Each row is a point on a landscape with many valleys, with its height.
A ball rolls from a point to whichever of its 2 nearest points has the largest drop for the distance, and stops where none of them is lower. Distance is the straight distance between rows; heights are no part of it.
J403 h=4.27: [-18  23  12 -14   5 -28 -16 -14   8  -5   5  15  18   0  15  26  28  24
   1   5  20 -24  13 -12  17   4 -26 -22  14  51   1]
J732 h=4.07: [  3   0 -20 -27 -11 -59  -9 -16  36 -25   1 -16 -23  -4   4  12   9 -21
   7  -1  31  -7  18 -19  36   3 -17   6  17   2   4]
J863 h=6.09: [ 30  14 -16 -13  -5 -19   2 -15   0   9  26  -5   4  -7 -20   7  26  -1
  27  14   2 -14 -14  20  16 -47 -30   1  18  25  14]
J217 h=8.73: [-15 -13  10   0  -7 -34  11  -7  25   5 -12 -14   2   8  11 -39 -55 -24
   2  -7  31  12   6 -11   5  21  17  35   9 -54 -12]
J742 h=8.07: [  9  24  -4 -31  -4   4   1 -53 -15  31  32  28 -22 -21 -20 -21  -1  16
  13   4 -12  19   2  19   2   5 -35 -18   1 -10   6]
J410 h=4.03: [ 10   9   1  -2   6  -4  10   7  -8 -12 -12  -8  17  -7  -1  13  20 -15
  28   5  -5  19  25  17   6  20  -6 -32   2 -26  -9]
J428 h=4.24: [ 14 -10 -36   2 -14  -2   4  10  26 -25  -2   2 -38   1 -27   0  -2 -41
   1   2 -21 -21  -8  15  10 -16  16  15  15  -1  26]
J207 h=6.01: [-17  18  -2 -41 -14 -20   1 -19  19 -24  20  19  45  11 -13 -22   0   1
  20   4 -37   3  -2  12 -20  44 -22 -13 -35  14 -28]
J832 h=2.47: [ 20 -11 -16  11  14 -29  -2  -1   3  11   3 -13  -5 -27  -4 -26  10   8
  15   9  19  30 -11  10   6 -22  -5  32 -18 -18 -21]
J734 h=6.45: [ 30   5   7   9 -17  40   7  20  -1  -8  27   2 -19  27 -17 -37 -22 -25
 -11   5 -20  37 -16  -8   4   2  25  35   1   0  36]
J342 h=3.89: [-12  14 -12   2  10 -30  -2   4   6 -29  11 -10  21   1  13  13  19  15
   4 -14  31  -1  29 -19  21  -8 -23 -11   4  28  -2]
J320 h=2.41: [-13 -11  12   3   5  -8   0  -7   8  -8  -2   5   1  18  36   7  -5 -26
  -4  34  20 -19  -5 -39  12  26  20  13   7  -7  18]
J415 h=7.54: [ -2 -11  19   5   2  23 -19 -10 -14  -9   5  14 -11 -16   2  26   4   1
  18   7 -28  27  15  20 -15  32 -47 -10 -33  -3  16]
J226 h=3.61: [-25 -21  -8 -16 -20 -10 -21 -11  41  25 -30  -8 -48   2 -24 -10 -50  -3
 -52 -15  35  -5   3 -23  30 -11   9  30  15 -23  13]
J160 h=2.58: [ 11  -5 -14  11  -1 -23   7  16  23 -20  11 -11   0   6   9 -14   8 -15
  10   3   6  14 -11 -14  20 -22  14  36  -8  21   7]
J917 h=2.48: [  8  -7 -15  -5  -3 -24 -10  -1 -12  15  -1  -9  15 -38  -4 -13   4  34
  20 -15 -11  -2  -3  20 -16  -3  12 -17 -22 -15 -32]
J661 h=2.91: [ -9 -15  -8  11  -4 -15  -3  24  16 -13  -7 -27 -19 -21 -10 -12 -24  28
  -6 -37   2   1  -1  14 -26  -3  10   6 -20 -29 -39]
J384 h=7.87: [ -8 -10  -8  34  24  -6  15  40  -7  -5 -24 -21  11 -10  13  18  16  10
  -8 -20  20 -19 -16 -24 -10 -25  44  -7 -18  -2 -28]
J466 h=2.06: [ -1  -4 -28 -26   9  -2  19  -2 -14  -6  -5   6   5   4  -8  -1   7  12
  13 -11 -29  -8   2  15 -25   6  13 -17 -32 -22 -46]
J906 h=4.69: [ 20  31   8  -7  -4  23  10  28 -29 -10  -8  -3  52  -5 -26  14  24  20
  13   0 -34  21  -2  35  -2   4 -18 -38   7   3  -8]
J239 h=4.86: [ 18  15   7 -22  -2  -4   6 -15  -5   9  16  24  32  15   3   9  36 -17
  21  30  18 -27 -11  -4  12   0 -13  -9   2  31  -4]
J744 h=7.45: [-22 -13   9  18   9 -17 -15  15   2   5 -16   0 -19 -41  11   0   4  44
 -10 -24  21 -40  -2  17 -31   5   5   7  -8   8 -25]
J73 h=4.25: [  3 -14 -14  10   7  -1  -5  -7  17   6  11   1 -27  10   2   9   0  -1
 -17 -10   0 -29 -10  -2   6 -40  -7  22   4  27   5]
J911 h=6.02: [  2   1  -8 -22  -7  40  -2   2 -14 -16 -11  38 -27   6  -1  15  22 -49
  -2  36  -9 -14  -9   2   2  18  13 -37  12  11  20]
J970 h=2.79: [ 22   0   3  27   5 -33  -5  21   4   0 -14 -21  -4 -32   3 -27  -5 -12
  33   1   5  48 -11  14  15  -3  19  36   4 -28  -1]
J499 h=7.19: [ 13  -9 -28  12  -9  13  15   3  19 -18  27 -21   6  10  17   4  -4  -8
 -20 -28   7  20  23 -37  26 -10 -10   3  -8  -4   3]
J989 h=2.10: [  0  -8  16  29  17 -32  -2   9   8   8  18 -13  14 -28  28 -25  -5  27
   0  -1  47  27 -18  -6 -17 -16   3  39 -31  -8 -21]
J153 h=7.91: [ -2  13  -5 -16 -10   3  -8 -43 -35  22   6  32  -2 -19 -16 -13  10  38
  12   9 -29   5  -8  15 -16  11  -8 -42   4  15  11]
J971 h=7.44: [ 15  11 -36  -6 -30   6   6  -5   3 -12  23 -25  -6   1  -9   6  -9  18
 -13 -37 -15  40  17 -10  21  -6   1 -21   9   2  17]
J438 h=5.51: [ 16  33   9 -12  -7 -14  14   3  21 -12  44  -3  39  28 -23  -7  -1 -11
   3   7  30   1  -1  -2   9   5 -27   3  28  13  21]
J12 h=3.12: [ -5  -2  17   1  20 -16  -2  30   0  -7 -37  16  43   7  18  23  14  -8
  26  13  -7 -20 -22  21  -9   2  -1   1 -21  41  -7]
J548 h=3.56: [  2 -15 -36   0 -15 -43  -4  10  18   1  -7 -25 -26 -24 -13  -7 -15   6
 -23 -31  24   7  -8 -22  10 -46  24  20 -15  -6 -13]
J212 h=1.47: [ -6  -1  32   4   2  23  -1  10  12  -2  18   3   1  27  13 -40 -32  -1
   2  -8 -28  37 -15   8 -32  19   9  50 -33  -2  -2]
J858 h=7.66: [-26 -31 -18  33  20  15   3  21  -8 -19 -21  -9   3 -14  28  43  14  11
 -23  -6  18 -22  24 -18  -2 -10  14  -3 -17  -3 -25]
J754 h=5.66: [ 10  19 -13 -42  -7  55  23 -15 -18  -8  -6  18 -29   0 -35   1  12 -41
  14  26 -21  -1  -1  35 -20  13   6 -47   5 -42 -11]
J574 h=4.08: [ 13 -15   2  39  17  22   6  -1  -1  14  13 -25  -3   3   8  -8   9  20
 -27 -12  23  11  -3 -13   5 -50  11  25  -8 -31  -1]
J202 h=4.38: [-15 -16 -18   6  11 -10  -4   6 -17  -3 -24   5  -1 -30   7  28  17  -1
   9   7  -6  -2  16  23 -17  19 -19 -34 -17 -12 -25]
J657 h=5.92: [ 12  29 -10 -33 -17  44   9  -3 -20 -23  10  31   3  -4 -49   1  26 -35
  25  39 -31  13 -13  37 -19  30  -9 -56   0 -10  -1]
J358 h=8.49: [  3  -2  -1 -15 -14 -33 -14 -30  14 -10 -13  13 -21  -3   1 -31 -20 -24
  17  25  17  23   0 -22  20  12  -1  14  26 -19  16]
J70 h=2.42: [  2   4 -15 -27   2  16   2  -7   3  -6  -1  -8 -15   7 -24  -4 -13  10
   2 -29 -47  -4  -5  14 -47   9  -3  10 -30 -13 -26]
J517 h=3.48: [-35  17  16  15  19 -50 -12   7  20 -22   2 -11  34 -11  18   6  13  32
  15 -11  19  -3  10  -5   4  25 -30 -10 -16  27 -12]
J145 h=7.16: [  7 -14  -5 -14 -11   0 -11 -23 -22  28 -27  13 -31 -15  -4 -14  -6  -9
  -4  29  12  -5  -6   3   8  -7  22  -8  17 -26  -9]
J465 h=5.53: [-13  18 -17 -20 -23  19  -5  -2  -7 -23   5  32  14   6 -15  15   3 -18
   3  10 -34   4  -2   1  -2  38 -20 -35   4  34  34]
J275 h=4.13: [ -9 -18 -27 -41 -28 -50 -12 -16  42 -14 -18 -16 -50 -17 -16  -5 -32 -17
 -16 -18  22  -1   6 -15  44  -2 -17  16  24  -9  12]
J496 h=8.34: [  0  -8 -12 -21  -2 -25 -14 -37   0  17   6  26 -15  -6  11 -41  -4 -12
  14  21   4  17  -8   4  -5  21  -2   6 -15  -9   6]
J194 h=7.00: [ 19  -9  17  17  37  -7 -21  -8  -6   0 -13  11  -1 -14  23  15  30 -18
  34  38  30   9  -7   7   7   3 -33   6  -1   0   6]
J689 h=3.42: [ 12 -19 -17  20   5  36   5  25 -17   1   3 -13 -19  -2   1  18   4   3
 -11 -11 -17  33  15  -7   8 -12   4  -3 -14 -18  -7]
J713 h=5.44: [  4   7 -16 -13 -15  48   8 -11 -32  19 -27  12 -22   6 -27   5  -4 -12
  -3  11 -37   7   5  21  -7  -2  28 -45  11 -48   1]
J563 h=6.94: [  6   3 -24  -7 -12 -26  11 -10  24 -29  23 -22  12  21  24  10  -6 -14
 -22  -3  36   8  21 -60  29   6   5   1  -2  -4   5]
J914 h=6.24: [-28  11  11 -28  -2 -27   1 -24  14   2  21  16  42  12  17 -19 -21  18
   0 -11  -9 -19   4 -11 -23  23 -31 -10 -27  14 -12]
J27 h=6.83: [ 14 -19   0  18  20 -20 -21  -3 -23  23 -14   6  -4 -31  18   8  25 -17
  12  34  43  -6 -11   0  11 -18   8   9  -9  -2  -8]
J655 h=6.10: [ 12  16   2  -1 -13  47  19  -4 -12 -22  39  13  -1  22  -4   2   0 -23
 -17  27   4  24  10 -41  18   0   6 -21  15   3  43]
J623 h=6.36: [ 25   1 -37   0   6 -34 -11 -12   1  10   5  10 -16 -29 -13 -15  21   7
  26   1 -15  -3 -28  11  13 -38   1   1  -3  33  -2]
J447 h=6.29: [ 24  11  -3  22 -12  28  17   6 -15   0  23  -2   0  21   3 -23  -4 -22
  -5   6   6  38   0 -34  34   4  21  18  11 -12  27]
J665 h=2.08: [ -6 -23  14   3   7 -14  -8  -4  29   4  10  10 -10  25  42  -3 -15 -36
  -6  14  27 -12 -14 -37  -2  -7   5  43 -12  20   8]
J673 h=3.23: [ -4   7  10  -1  20  -8  28  -5 -11  15  -3 -10  30  14  20  -4  11  -8
  17  23  19 -20   4 -12  15  15  25 -15  20 -33 -27]
J335 h=2.34: [-11  14 -13 -13  -9 -41  18  14  32 -11  32 -10  26   4  -6 -19  -8  18
  11 -36 -13  12 -21  -2 -10  -9 -11   9  -7  33  -3]
J310 h=5.06: [ 19  21  39  -5   5  22   3   0   1  10   1  23  37  25  -2   5  16  -4
   8  36   5 -27 -19  20  -5 -16  -8   9  21  23   8]
J89 h=5.09: [ -4 -13  -6  -4  -7  27  -1 -32 -15  41   0  27 -15  -2   0 -18  -5  17
 -22  -5 -24  11  -3  -3 -28   0   9   6 -24 -32 -16]
J166 h=3.38: [-14  -4  31   3  10  18   4  31   9  -2 -31   9  56  17   7  16   7   1
  12   2 -22 -27 -13  47 -40   7 -19   6  -7  26 -24]
J418 h=2.81: [  7  -7  13  29  25 -14   1  23   6 -11  13  -6  20  -5  12   9  18   3
  28  15  11  15  -7  -6  12 -17 -12  38 -28  34  -2]
J576 h=5.68: [ 18  30  27  -1   0   7  16   9   2  -7  30  -7  34  19 -25   8  15  12
   6  13   4  12   9  28   5  -5 -40  11  26  19   2]
J532 h=5.52: [-16  17  28  -5 -16  72  17 -21 -22  10  17  11 -43  23 -13 -15 -37 -18
 -28  -6 -21  12  23 -10   1  20   7 -17  33 -27  30]
J823 h=6.63: [  9 -23 -11 -12   4 -42 -34  -9 -14  23 -17  20 -32 -25  11  -6  17  -9
  19  14  19 -19 -30  10  11 -27  -1  13   2  26 -11]
J883 h=4.45: [ 14  23  21   0   2  58   3  37 -30  -3 -16  -9  66  19 -38  25  22  16
   4   7 -29  24 -16  53 -22  12 -45 -13  -7  10 -22]
J537 h=3.31: [ -9 -12 -24   6  11   0  -3  18  12 -22   7 -29  -4 -15  -7  15   1  29
  -5 -36 -13  21  16  10 -13   4 -17  19 -47  -7 -40]
J355 h=2.78: [-22  24 -12   0   3 -20   1  14   5 -21  15 -17  37 -17  10  -3  -2  35
   3 -36 -24  23 -18  -8 -10   8 -10 -13 -36  46  -4]
J277 h=2.97: [  7  13  -2   6   9 -34   5  11  14 -14   0 -18   9   8  -7   7  10  -7
  17   4  19  -9  -5   2  33 -18   0  20  32  28  27]
J701 h=7.01: [ -1 -18   1  10   5   8 -14  -1 -16  36 -17   6 -19 -14  18  13  -4   9
 -11   9  27 -37  -5  -5 -10 -15  17 -13  16 -18  -9]
J42 h=5.26: [ 11   0   7   5   0  41   6  -9 -37  26  -7  21 -24   1  -9 -13  -8   0
  -3   1 -31  19 -15  18 -19   8  27  -8   2 -22   7]
J340 h=3.15: [-42  26  23  11   4 -50   3   6  17   0 -13  -8  36 -24  34 -28  -5  48
  12 -13  25 -12   7   4 -23  13  -6 -18 -20  13 -24]
J17 h=5.69: [-17   6  21   5  -8  77   6  -7 -21  -5   9   1 -44  19 -17  30 -13  -7
 -20   8 -33  14  29   9  13   3 -17 -40  30 -13  39]
J5 h=3.16: [-19   6   8   4  -3   4 -24  24  -9 -17  16 -10  22 -18  14 -13  -5  47
  -2 -29 -40  41 -11  -6 -24  37   9  -2 -31  27   7]
J739 h=7.74: [  2   2  -3  -3   4  25 -10 -27 -34  17   1  34 -14 -24  -3  14  27  12
  21  20 -26  21   2  29 -18  16 -44 -44 -21  12  14]
J516 h=7.36: [ -4  -9   7   6   4  -7 -15   3  10  -5   3  10 -21  -5  -1  40  10  -5
   9  13  -9  26  21  26   5  12 -52  12  -6  21  23]
J387 h=2.95: [  7  23  10 -23  -2 -19   1 -27 -10  10 -10   3  40   7  31  -6  14 -17
  15  43  36 -44  -5 -29  27  13  31 -18  22  -6  -3]
J94 h=3.44: [  7   8  13   4   7  16  26   0 -16  13 -15 -16   9  24  -5   2   4 -14
  -5  24  17 -24   4  19   0  -6  17  -3  24 -51 -26]
J861 h=2.96: [-12  10   3 -15  12 -29  17  11  20 -10   7 -25  -1   7  -8 -27 -33   9
   7 -33  -4  -7  -3  20 -29  13  -5  14   4 -33 -38]
J441 h=3.57: [-15   6  40  19   4  29  -9  41  -6  -5 -19   4  39  12  -3  15  -3  16
   8  -9 -33  -7 -26  36 -37  14  -7  14  -7  54  15]
J531 h=5.21: [ 31  21  17 -15   5  44  30   1  -7  -1  26  19  41  49 -18 -13  14 -28
  -4  37  18 -38 -15   1  -8  -8  14   7  19   1   5]
J472 h=7.93: [ -1  -3 -40 -13 -13 -37  -6  -8  20  -9 -10 -17 -42 -24 -21  23  -9   9
 -10 -33   3  -1  28  -4  25 -15 -13 -32  21   7   1]
J869 h=3.65: [  9   1 -14 -23  -6 -45 -14  -8  19 -15 -34 -18 -10   6  -5  29  18 -29
   1   3  27 -31  -2 -17  45  -9  12  -7  49  -2  13]
J539 h=2.75: [ -1   7   3   6  24 -15   6  27  -4 -20 -17  -1  38 -10  -8  42  34   8
   7   8   2 -24  -9  18   7 -27 -21  -8  -8  54 -13]
J58 h=3.83: [-28  -9  -3   9   3  -4 -23 -10   3   5   1  20 -33 -34  23  -1 -14  33
 -13 -19 -20  20  11  -5 -14  20 -12  -6 -24  32  21]
J302 h=1.25: [ -8  -4  27  16   1  22   5  -6  -1  22  -4  10 -18  11  19 -42 -38   7
   0  11 -17  24 -13  18 -34  38  20  35  -8 -38  -4]
J238 h=5.78: [  0   9   9 -41  -9  11  -5  -2  -3 -17   3  12  20  14 -31  -5  -5 -17
  25  11 -47  11 -11  35 -33  56 -19 -10 -22  -1  -8]
J686 h=2.70: [-18 -16  10  -6   7  16   2   2  13   8  13  -8 -23  -7   0  -7 -18  32
 -18 -37 -40   9   2  13 -59  16 -23  32 -53  -9 -29]
J219 h=3.84: [-20 -21 -11 -15 -27 -15 -11 -26  30  17 -12 -11 -56 -15 -26  -7 -41  -4
 -32  -8  26  12  20 -13  32  -6 -34   4  18 -14  28]
J406 h=2.85: [-13  16  -3  -5  12 -42  12   9  -8  -3 -13  -9  42 -15  13 -15   5  34
  19 -17   6  -9   2  -3 -14   3   2  -8 -31   1 -49]
J555 h=5.34: [ 19  37  20 -10  -8  17  33   0  11  -3  55  -9  28  47 -26 -26   4 -24
  -2  25  25 -18 -10  11  -4  -8  11  18  42  -4  23]
J172 h=8.13: [-12  -6 -24  -8 -17 -20 -15 -17  15   5 -13 -22 -42 -10   2  26   4  12
 -38 -25  32 -24  39 -28  31 -17 -16 -14  28  -8   4]
J489 h=7.31: [ 17  -6 -37  -4  -3 -15  -7 -14 -23  32 -20   8 -17 -28 -19 -37   1   2
   3  -1  -2   6 -10  -5  18 -24  33 -16  -5 -26 -15]
J737 h=4.50: [ 16   3  28  17  10  21   0 -22 -23  30 -14  -9  17   7  32   1   0   7
   1  25  37  12  26 -34  28  -9  23  -2  27 -38  22]
J357 h=6.44: [-34  27  11 -38 -18 -41  12 -27  42 -21  25  13  28  19  26 -14 -20  -5
   0 -10  17 -31  18 -17 -13  38 -25  -6  -5  -4 -17]
J833 h=3.77: [-15   1  43  24  14  27  -9  28   8  -7   7  22  52  18  11  13  11   1
  -8  -1 -33  -3 -20  -9 -20  14  -9   8 -20  51   7]
J966 h=4.52: [  3 -17   4  15   9   4 -11  16   8  13   4  32   0  -4   7   7  18   3
   0   7 -15 -13 -28   2  -8 -29  -4  15 -17  48  12]
J920 h=4.57: [ 13  30  -2 -25 -12 -25  -1 -27  10 -14  26   3  26  19  -3  16  22  -2
   7  28  29 -36   8 -17  33   4 -28 -29  26  27  14]
J611 h=4.95: [ 10  28 -17  -5   1 -22   4  16 -25 -13 -12   0  53  -7 -22  -5  20  11
  25  -1 -20  -5  -8  15  13   7   0 -43  13  14 -21]
J48 h=5.86: [ 34  16  17   7  17  15   2  -1   1  15  27 -10   8   0 -26  30  31   1
  12   8   7 -13   9  34   6 -42 -44   7  15   7   4]
J703 h=3.09: [ -4 -22   4  23  -7 -29  -2  39   9   1 -36 -36 -20  -9  -9 -24 -26  -6
  13  -6   7  11  -5  33   6  -9  17  33  17 -34 -11]
J162 h=8.06: [ -5 -14 -10   6  19 -24   1  13   6   0 -22 -19 -13  -9   8  15  13  10
 -16 -19  23 -60 -18 -25  -2 -57  53   7   0   7 -16]
J907 h=1.73: [ -4  -7  25  17  14  -7   0   5  27   4  16   4   7  26  30 -25 -22   1
   8   2   9  19  -5 -17 -13   2   1  47 -29   3  -8]
J558 h=4.68: [  7   1  22  36  14  13   7  14 -35  16 -13 -27  10 -10  17   9   9  16
   0  12  35  28  29  -5  21  -4   6 -12  17 -25  11]
J393 h=2.98: [-16 -33  18  17  12  43   8  20   8  13   4 -15 -24  18   1  10 -11  10
 -15 -21 -24   1   4   9 -28   8  -9  30 -24 -11 -23]
J904 h=6.60: [  9   0  10  20  -9  19  -7  32  18 -23  21 -15  -6  23  -6 -10 -25 -19
   1 -18 -31  27  -9   2   1   9   4  35  21   8  18]
J332 h=5.90: [ -4  18   5  -3  -9  83  23 -16 -12  -8  39  17 -21  35 -15  17  -2 -16
 -25   7   4   5  32 -22  14  -7 -11 -39  20   5  38]
J941 h=7.28: [-13  -5  -7  21   6 -20 -13  19 -11   1 -19 -17  -4 -37  20  25   3  43
 -11 -13  26 -28   9 -13 -15  -3  16 -23  12  15   2]
J254 h=4.91: [-13 -21  -3  10   2   7  -4 -20  -7  19  -3  33 -11   3  26  -6  -7 -16
  -7   2 -14  -1  -6 -13 -33   5   9  18 -42   2 -21]
J933 h=1.45: [  3  -6  15  -6  -3  20  13 -15   6  17  -1 -11 -24  31  -8 -33 -50  -3
  -8  -6 -10  -8   8  16 -25  15   3  19   8 -55 -11]
J220 h=2.69: [  4  15   4  25  23  11   3   1 -14   2  14   0  31  18  14  24  29  21
 -17   4  15   0  -3 -27  20 -26  -9 -21   1  52  18]
J417 h=7.73: [-19   7  12  19  16  12 -20  13  -7 -10   7  -5   9 -17   7  34  17  37
   3  -8 -12  24  36  10 -22  32 -55 -16 -30  13   4]
J225 h=6.67: [ -9   9   4 -32 -13 -26  21 -15  41 -27  38  -8  14  31  27  -4  -7  -5
  -5   6  34  -8  23 -34  16  31 -22   5  14  -3   9]
J618 h=5.39: [ 11   8  14  15  -9  73  15  -5 -33  37   8   8 -15  30  -9 -14 -22   3
 -28   0 -25  16   0  -5  -8  -1  23  -3  27 -27  17]
J353 h=3.66: [ 22 -12  -7 -10  -2  19  22   3   3  20 -10 -14 -10  28 -19   8  -2 -33
 -11   8  -6 -61   1  26 -15 -35  16   6  22 -36 -22]
J942 h=2.68: [ -6  -2  23   0   3  -4   6  -5  -4   1 -26   5  19  21  25   9   5 -45
   1  33  31 -41   2 -24  31  20  42 -10  37  -9  25]
J511 h=3.30: [ 25  21  -3 -24   8 -27  -5 -15   3  -7   3 -17  11  14   1  21  23 -27
  20  17  38 -45  -3  -5  32 -27   1  -3  46  21  25]
J503 h=4.67: [-28 -24  -6   4   7 -15 -14   3   6   2 -19  15  -2  -8  31  17  -5 -11
   7  -1  -7  -5  18  -7 -13  30   2  -3 -30 -12 -21]
J364 h=5.91: [ -7   0  -4   6 -21  39  -3 -21 -20   8 -10  13 -41   7  -3  24 -10  -7
 -23   6  -2   8  24 -21  31  -2  -8 -35  24  -4  30]
J972 h=2.66: [  6  23  -6 -18  -5 -23  18 -11  33  -5  25  -6   9  13 -15 -34 -11   8
  22 -26 -14   6   4  17  -9  12 -23  10  -1  -4 -14]
J3 h=4.55: [ 10 -22 -33   0  -4   1   1  20  -2   6 -37  -5 -28   0 -22 -14  -8 -48
  -1   6 -13  -4 -11   2  27 -16  44   6  17 -19   8]
J967 h=5.11: [-12 -15   6 -11  -2  -4  -4 -15 -16  16 -20  27   3  -4   4 -38 -13 -18
  10   4 -38   2 -31   2 -30  27  31   3 -36  -7 -15]
J251 h=3.93: [ 28 -17 -27 -13 -11  -1   8  13  14  -3  -2  -7 -15  24 -14   4  -3 -29
  -6 -16 -11 -34 -10  -2  -1 -44  14  16   6  -7   2]
J575 h=5.55: [  4   1  -6 -29 -13 -18   6 -22   4 -15   0  23 -22  -3 -34 -25  -2 -34
  32  20 -35   5 -26  43 -18  45  -5   8 -14   0  -1]
J757 h=7.46: [-20 -19  -6  30   4  22 -14  25 -17   0   5  -6  -2 -42  20  29   6  54
 -38 -27  31 -25  30 -21 -22 -10  21  -5 -11  -5 -16]
J34 h=7.18: [ 17  -9  23   0  12   5 -14  -8  -5  -1 -10  21 -10  -6  -6  26  20 -20
  22  37   3   1  -1  50  -4  -2 -50   3  -1  11  19]
J165 h=8.62: [ -5 -20  -8 -28 -18 -26  -3 -18  14   6 -26   5 -25   2 -16 -39 -31 -44
  -3  10  23  10   6  -4   9  26  23  22  13 -42   9]
J82 h=3.21: [-19 -35  30  36   9  38  -8  12   2  20 -16  -9 -36  10   4  22 -19   9
 -29 -15  19 -13  24   1 -21 -16   2  29   2 -25 -17]
J936 h=6.14: [ 16   5 -23   1  -8  24   3  -5 -16  -4  -1  10 -18   1  -5  26  13 -32
  -3  16   3  -9   2 -10  36 -16  20 -33  27   0  29]
J258 h=3.70: [  9  -8   0   3  -1  -1   3  19   1 -26   1 -22  10  -5   5  -2   5  -3
  18 -16 -17  28  15  16  -8  23 -10  18 -13 -18 -17]
J133 h=3.94: [-12  -4  -6  18  -5 -42  -5   4  20   3  -3 -37 -15  -8   4 -16 -11  20
 -23 -35  36 -22  -6 -28  24 -46  18  13  27   1   4]
J738 h=4.26: [  1  -1  -6  -9  -4 -29  -4 -11  -6   5  -5  -6 -22  -8   9 -24 -12  17
  -7 -17  10  -9 -14 -22  21 -20  19   5  26   3  18]
J197 h=3.99: [  8  -3  39  27   7  62   5  33  -2 -21  12   9  38  29  15  26   8  -3
  -9  11 -29  26   2 -11   1  16 -18   3 -10  29  22]
J444 h=5.25: [ -3  26 -18 -20 -23 -18   9   1 -19 -26   0  17  30  -5 -12   8  10  19
  17  -6 -33  -5  -1  -4  15  39   2 -45  19  24  17]
J331 h=3.41: [-28 -41  10  17 -10  17 -10   7  25  11 -33 -10 -32  11 -10   3 -35  -3
 -40 -16  38  -6   5 -17  -2  -3   8  43   4 -24   2]
J80 h=3.22: [-23 -18 -10   4  -7 -29  -9   9  15   7 -25 -18 -18 -12   9  -8 -33  -1
 -12 -28  12 -15 -15 -12  -8 -17  26  24 -14 -30 -22]
J614 h=3.06: [  9   0 -19  19   2  12   0  -3 -16   8   5   5  12  -9  14  21  19  11
 -15   1  -5  14  12 -21   8 -11   9 -25  -8  10  -1]
J171 h=5.31: [ -2  -8 -10 -26 -15  -4  -8 -34  -2  -5 -13  17 -19 -24 -19 -26 -19 -10
  19   0 -36  17 -13  28 -24  34  27  -1 -22 -28 -18]
J372 h=2.38: [-10  20  11  14  17  -3  -2  27   1  -5 -11  -2  64  19   3  48  22  27
  -7  -5   6 -17  -2 -16   8 -16  -4 -13  12  55  11]
J595 h=4.23: [  7  14  33   0   4  59  16  26  -7 -12   7   0  44  27 -21  15  17 -19
  -4   8 -30  18 -12  28 -15  13 -21   1 -22  22  -5]
J473 h=2.46: [  3  -4  24  33  29 -16  -4  32   6  -9  23 -26  16 -19  18  -1  14  32
   2 -22  21  12  -7 -12  -2 -38   9  39 -20  26  -3]
J295 h=3.78: [ 28 -18 -13  42   1  23 -10  19  -8  -2  20 -23 -24 -20 -11  -6   1  14
 -17 -18  -8  42  -1  -5   7 -47  20  24 -21 -19 -15]
J530 h=3.50: [-20 -14  -5  25 -10  -7 -18  19  -3  -6   4  -5 -18 -26   9  -3 -24  33
  -9 -31 -35  37 -19 -17   1  14  16   8 -22  44  18]
J550 h=4.32: [ 26 -12   8  38  22  14   1 -17 -29  30   4 -18   3  16  20   7   9  -7
 -20  10  38   5   8 -31  26 -36  26  13  12 -30   1]
J867 h=7.69: [  4   3 -39 -13 -18  -9  -7  -6 -16 -17 -15 -20 -28 -26 -20  16  -3   8
  -7 -35 -25  25  25   8  23  -1   5 -40  13 -14  -5]
J949 h=5.77: [ -6   9 -17 -23 -15  34  -3 -27 -16 -12   4  49 -14  -8 -15 -16   6 -34
  -2  18 -38   0  -3   2 -12  44  13 -31   2   6  40]
J647 h=7.15: [-16  -7  16  10  18 -24   2  -3 -15  26 -26  -4  16 -17  31  10   8  43
 -11  -3  32 -51   9 -15 -14  -6  19 -18  27  -5 -18]
J759 h=4.81: [ 21 -28   3  12   1  10  -5   9 -12  18 -20   3 -22   0   4 -17  -1 -19
 -13   9   0 -15 -22   0  10 -44  46  11  22  -1  28]
J501 h=8.21: [ -5  14 -18 -28 -18 -25 -17 -63   2  37   8  35 -39 -13  -3 -28 -13  19
  14   7 -17   2 -10  11 -16  19  -8  -5   2  -1  19]

Where does a ball stop that starts at each point below?
J911: J372
J94: J302
J172: J466

Call two points neighbours if one is among the 2 nearest of the other. Go from one point of each pair to the other, from neighbour to neighbour, staying as low as possible. Name the highest point that can't be avoided.
J466 / J661: J275
J661 / J989: J80
J661 / J302: J861
J160 / J989: J418
